Each row is a point on a landscape with many peaks, with its height.
From any point a climber steps to the highest of the 2 points nearest to it. It stops when none of these is higher. Distance is the straight distance between rows; heights are no part of it.
Pame: [129 145 111 166  62 152  71 140 123 126 142  88 163 129 169 125  87 141
 105 141 149 139]  height 393
Gunik: [ 86 121  96 131 153  92 115 157 145 110 114 133  65  91 151 138 106 171
 133 154 105 156]  height 125
fakal: [ 88 142 156 133 142 133 128 158 180  87  81 139 101  92 111 177  84 154
 143 174 156 117]  height 553
niv: [144 107 156 163  96  71 115  56 105 106 136 132 115 137  71 100  87 123
 120 151 127 190]  height 359
vamor: [101 152 120 213  90 133 149 115 105 109 134  69 124 115 137  91  95 141
 120 100 136 128]  height 309
Dipus: [145 123 116 111 127 112 112 119 120 140 151 107 127 122  67 160 109  69
 113 140 154 172]  height 486
sipe: [138 130 131 171 126  84  86 171 118  82 101  94 147 117 107 143 111  64
  99 109 153 112]  height 286
dif: [133 122 105 109 120  89 129 201 155 121 143  98 103 103 139 167 120 140
 132 136  93 146]  height 134
lugof: [ 76 134 124 167  83 173 136 109 106 119 158 113 132 131 116  83 109  93
 110  86 146 140]  height 328
vibel: [ 78 133 147 125 130 168 172 105 131 131 116 172 133 104 154  76 117 124
 128 131 183  89]  height 461
Tise: [103 126 129  92 111 137 160 109 148 116 119 195  84 114 148 112  74 176
 163 175  88 153]  height 471
Nem: [167 122 151 143 137 115 116 163 134 134  97  64 165  95 115 225 119  82
 118 146  69 156]  height 368
dis: [125 127 101  61 115 123 130 170 161 154 153 101  93 159 135 171 136 134
 141  92 131 122]  height 144
Tek: [142 144 113 125  49 110 177 159 126 197 130 107 136 111 112 155 152 144
 150 155 109 125]  height 424
bar: [193 150 143 113 123 126 122 119  88 140 117 151 140 138 152 110 124 145
 173 145  74 120]  height 263
Pazog: [159 124 173  71 167 170  99 124 134 139 130 193 112 118 167 124 114 150
 141  96  79 158]  height 366
bav: [ 75 130 139 177 104 132 117  94  77  94 145 174 114 117 134 100 149  98
 120  65 165 144]  height 357
siz: [122 148 153  79 140 168 120 127 146 155 134 174  98 113 127 144  94  95
 125 107 148  96]  height 325
suko: [145 113 105  67 141 157 192 134 176 156 163 143 131 153 124 183 180 135
 146 180 110 142]  height 176
daven: [113 102 148 173  78 142  93 138 148 108 118  71 146 124 112 109 102 114
  70 163  82 118]  height 333
Matot: [146 147 123 132 122 145 161 125 136 149 143 157 160 132 137 122 124 146
 142 202 183 140]  height 216
zadi: [ 86 103 125  97 138 164 160 173 182  82 111 232  97  90 170 121  92  95
  99  90 135 136]  height 307
zaro: [134  90 150 133 174 110 157 105  98 126 127  86 120 166  74 106 120 172
 112 106 130 159]  height 327
Nefed: [161 136 137 109  92 148  99 138 128 143 126 139 166 127 176 146  73 123
 153 143 154 112]  height 438
Dute: [126 123 158 138 113 172 198 118 142 163 128 131 120 102 153 126 134 117
 150 123 131  72]  height 417
kanot: [110  50 147 112 147 129 173 122 162 119 153 120 100 159 130 130 138 138
 121 105  95 141]  height 140
temeg: [119 138 160  50 156 195 129 125 142 120  92 209 129 116 135 122  84 139
 153 104 120  97]  height 341
Duvib: [138 106 147  84 137 132 153  69  98 143 181 136  95 164 128 103 169 163
 142 107 128 104]  height 78
velok: [132 122 140 166  97  94  54 111 121 119  80 135 143 159 117 105  61 167
 137 108 144 131]  height 352
petom: [146 135 161 136 106  92 111 121  85 132 140  94 123 147  54 108 115 143
 104 131  98 186]  height 315
mudi: [134 108 126 108 136 119 117 111 131 143 133 201 101 111 142 130  95 125
 151 130  97 172]  height 411
fet: [188 145 138  97 100 125  86 171 121 136 112 115 143 137 143 147 107  93
 141  90 122  80]  height 480
ber: [113 152  62 139 127 114 162 166 112 101 137 112 131 124 174  90 138 169
 135 153 129 152]  height 533
Kekep: [ 93 132  62 112 120  88 133 146 127 129 118 169  35  81 154  61  88 158
 134 124  88 151]  height 117
kive: [132 136 130 126 140 147  85 126 151 168 120 161 164 154  94  88 138 119
 120 130  93  84]  height 427
rut: [150 130 140  85 143 133  76 143 155 149 151  94 136 133  77 174 164  66
  58 103 112 119]  height 254
tum: [160 158 164 144 125 137 149  94 118 203 134 165 174 125 113 151 126 129
 117 157 170 185]  height 257
gopa: [177 162 158 157 112 130 147 111  82 151 103  89 191 122 118 120 102 122
 143 153 154  98]  height 360
gozog: [119 126 159 155  88 149 171 119 122 160 139  67  88  80 132 150 135 145
 120 120  92 108]  height 381
Zuru: [150 127 140 156 172 164 148  93 122 135 154 103 169 125 149 150 184 107
 135 169 112 104]  height 502
res: [139 160  75 102 125 143 155 150 150 144 177 118 144 132 141 164 135 123
 143 204 131 157]  height 195
Resu: [191 154 136  69  91 103 119 131  97 156 155 121 122 138 110 140 107 105
 128 107 153 171]  height 549
vepud: [161  97  97  48 156 145 192 121 143 100 133 193 117 146 170 115 113  92
 153 113 112 107]  height 548
vogi: [150  90 143  64 133 150 194 123 185 124 151 110 122 167 128 141 138 120
 137 144 145 110]  height 158
datip: [136 126 172 141  76 101 158 135 127 155 131  67 128 126  88 141 166 161
 111 173  81 114]  height 369
kebap: [ 83 133 126  94 125 161 181 109 114 100 108 153 108 134 137  51  76 185
 113 139 171  77]  height 499
kube: [110 166 152 119 130 103 113 160 142 146  88 137  92 116  75 165  84 165
 151 135 170 137]  height 589
Sav: [138 108  92 212 127 107 143 114 134  83 130 103 161 107 188 109 157 141
 112 187 112 144]  height 167
vidu: [ 74  85  75 135 118 100 116 104 112  74 118 152 100 136 148  81  89 132
 171 123 104 108]  height 235
nekap: [176 140 117 128 179 120 134 125  92 146 130  89 161 144  89 136 219 102
 112 179 126 119]  height 573
Fino: [106 114 144 159 154 161 143 127 140  84 126  96 113 120 149 139 106  95
 146 119  94 106]  height 420
giped: [154 106 152 177 102 117  92 104 119 140 128  54 137 101 114 162 118 112
  83 172 136 145]  height 303
vodod: [173 164 108  51 193 116 156 138 124 168 117 159 137 169 106 171 169 111
 173 110 128 147]  height 550
rek: [110 113 148 152  99 100  93 113 134 119 117 135 154 141  61 158  89 114
 112 163 159 181]  height 429
sivid: [129 120 165 107 125 158  85 142 112 115 132 155 150 167 113 113 162 134
 110  65 166  88]  height 336
fisa: [ 96 102 120 192 117  96 119 119  80 116 146 127  99 119 155 120 159 163
 101  71 145 177]  height 415
fef: [123 134 121 124  90 102  70 153 115 124 128  94 159 142  92 167 179  66
  94  92 141 114]  height 270
zoguv: [123 135 167 142 133 140  90 112 139 173 109 122 141 107 132 123 144 168
 133 133 119 103]  height 476
sitob: [113 142  68 138 147  98 146 146  98 125 144 116 123 127 130 105 189 125
 147 112 143 115]  height 579
Sek: [ 87 100 114 206 149 105 138  87 123  37 124 128 126 118 206 113 134 147
 135 148 148 175]  height 191
filaz: [176  79 100  65 144 113 157 153 187  79 108 140 113 147 183 131 146 101
 155 107 122  82]  height 607
tol: [130 102 148 114  82 110 134  90 112 145 196 128  82 139 130 142 170 142
 117 142 141 145]  height 54
zap: [ 90  65 173 137 127 153 160 137 197 128 142 141 113 119 106 157 151 127
 105 125 143 151]  height 122
vir: [105 174 166 106 130 131 128 136 129  85 107 146  90 116 145 162  74 184
 177 183 108 121]  height 522
Meti: [160 127 142 144 138 148 127 150 149 102 132  88 136  99 123 152 126  70
 121 153  46 138]  height 395
Fola: [ 97 129 121  82 128 108 114  79 104 158 152 128  81 145  67 102 154 186
 124 110 118 115]  height 93
Ludet: [ 65  88 110 175 131  93  85 106 162  90 116  86  97 133 112 116  77 169
 101 116 155 116]  height 277
puru: [146 137 130 142 131 114  29 116 114 117 103 164 150 131 172 139  63 137
 142 152 151 142]  height 391
Bulut: [ 95 127  97 123  94  83 115 114 111 170 147 141  65 109 119  79 115 182
 132 126 113 122]  height 106
mukef: [151 134 111 145  54 147  76 167 152 153 131  85 185 137 116 117 107  86
  79 141 108 103]  height 361
leruv: [143 151 109  69 189 165 200 112 136 139 135 177 133 156 131 132 127 104
 182  73 140 127]  height 506
tena: [137 167  95 101  95 126 153 160 127 200 144  91 149 120  73 175 198 118
 114 162 136 133]  height 472
Zul: [107 119 161 188 156 142 138 105 146 166 121 134 128 102  99 122 214 154
 101 144 120 107]  height 418
vudib: [107 110  98 179 119 128 133 126 138  87 116  96 127  95 146 130  75  91
 155 159 149 135]  height 394
Remo: [ 63 123  98 170 122 107 115 118 122  54 113 135 137 134 166 136 154 135
 176 135 118 121]  height 215
zibe: [122  89  98  92 166 134 128 134 146  99 103 138 145 168 180 143 154  98
 185  93 140  73]  height 556
Vifan: [ 78  89 144 144 126 128  78 141 128 114 116 125 135 149 117 114 157 173
  88  61 152 116]  height 358
Zaku: [129 105 122 168 182 173 133 129 140 109 150  49 159 136 153 129 128 137
 116 140 129 120]  height 449
nibar: [193 141 146 127 145  73 133 136  62 106 107  84 171 146 112 118 128  96
 139 139 170 108]  height 335
dorub: [160 146 151 126 139 151  92 145  65 102 132 145 156 136 199  84 143 133
 126 140  88 109]  height 290
fesa: [ 75 132 119 180 131 143 108  71 118  90 108  89 124 154 135  80  71 161
 129 104 152 129]  height 293
butad: [160 178 169 128 130 162 165 119 110 165 121  95 128  93 119 128 128  75
 149 121 128  92]  height 388
gom: [163 128 175 154 117  75 132 143  92 101 106 138 140 113 122 101 121  87
  94 110 158 138]  height 308
Keza: [124 123 114 112 138 131  73 145 122 123  92 118 134 138 174 118 107 106
 173  73 110  63]  height 514
zatib: [126  86 163 183 138 114 112 132 140 127  90  64 133 100 128 194 112 127
 128 148 105 166]  height 334
Mig: [163 164  72  91  99 103  89 153 123 171 147 134 148 172  87 160 213 129
  95 150 139 116]  height 516
suza: [134 167 141 127 171 109 144 112  92 140 134  81 121 114 101 106 192 146
 132 135 115  96]  height 639
tir: [148 168  62  77 133 125  99 157 132 159 159 167 143 158 147 155 181 106
 102 111 183 151]  height 571
vupif: [123 141 167 169 139 157 130 153 138 148  74 125 194 149  77  92 128 127
 140 117 101  89]  height 397
zib: [123 143 106 184 100  83 124 141  77  83 140 101 148 137 154 101 149 173
 103 113 118 183]  height 475
leve: [103 131 163 109 138 124 128 117 117 127 121 118 101 131 122 105  76 187
 133 142 178 113]  height 540
savu: [113 134 138  68 106 180 184 148 140 119  95 242 107  91 165 110  91  89
 144  80 117 106]  height 324
Vod: [153 149 122  79 129 141 109 155 113 123 143 166 126 160 163  75 145 138
 114 123 146  90]  height 314
gevot: [155 161 159 113 130 178 154 115 139 174 133 207 156  98 131 137 108  95
 122 130 143 145]  height 299
mobo: [129 119 118 183 198 113 151 106 113 131 114 119 149 144 100  90 137 138
 126  79 117 156]  height 349
getu: [116 158  65 159 155 158 124 150 129 174 156  93 142  94 124 175 160 129
 116 161 111 172]  height 180
rire: [161 153  95  44 189 127 158 106 183 148 152 182  97 157  61 167 178  91
 143 108 124 160]  height 603
laven: [ 90 120 136 217 173 120 107 107 139 122 114 107 134  97 131 103 176 149
 108 109 105 141]  height 376
nabat: [164 144  42  79 158 123 121 136 160 150 155 194 114 170 114 165 208  90
 116  83 129 139]  height 552
mulit: [ 80  88 116 162 119 102 116 108 155 101 113 181 100 118 150  96  72 151
 123 116 147 124]  height 255

Call two points neighbours if one is among the 2 nearest of the other. Go from one point of each pair to the other, from neighbour to neighbour, staying as high as possible. Name the lowest point that can't be avoided.
suza, temeg -> giped
rire, Resu -> fet
zoguv, tir -> petom
kube, tir -> datip
rire, tir -> nabat
filaz, rire -> leruv
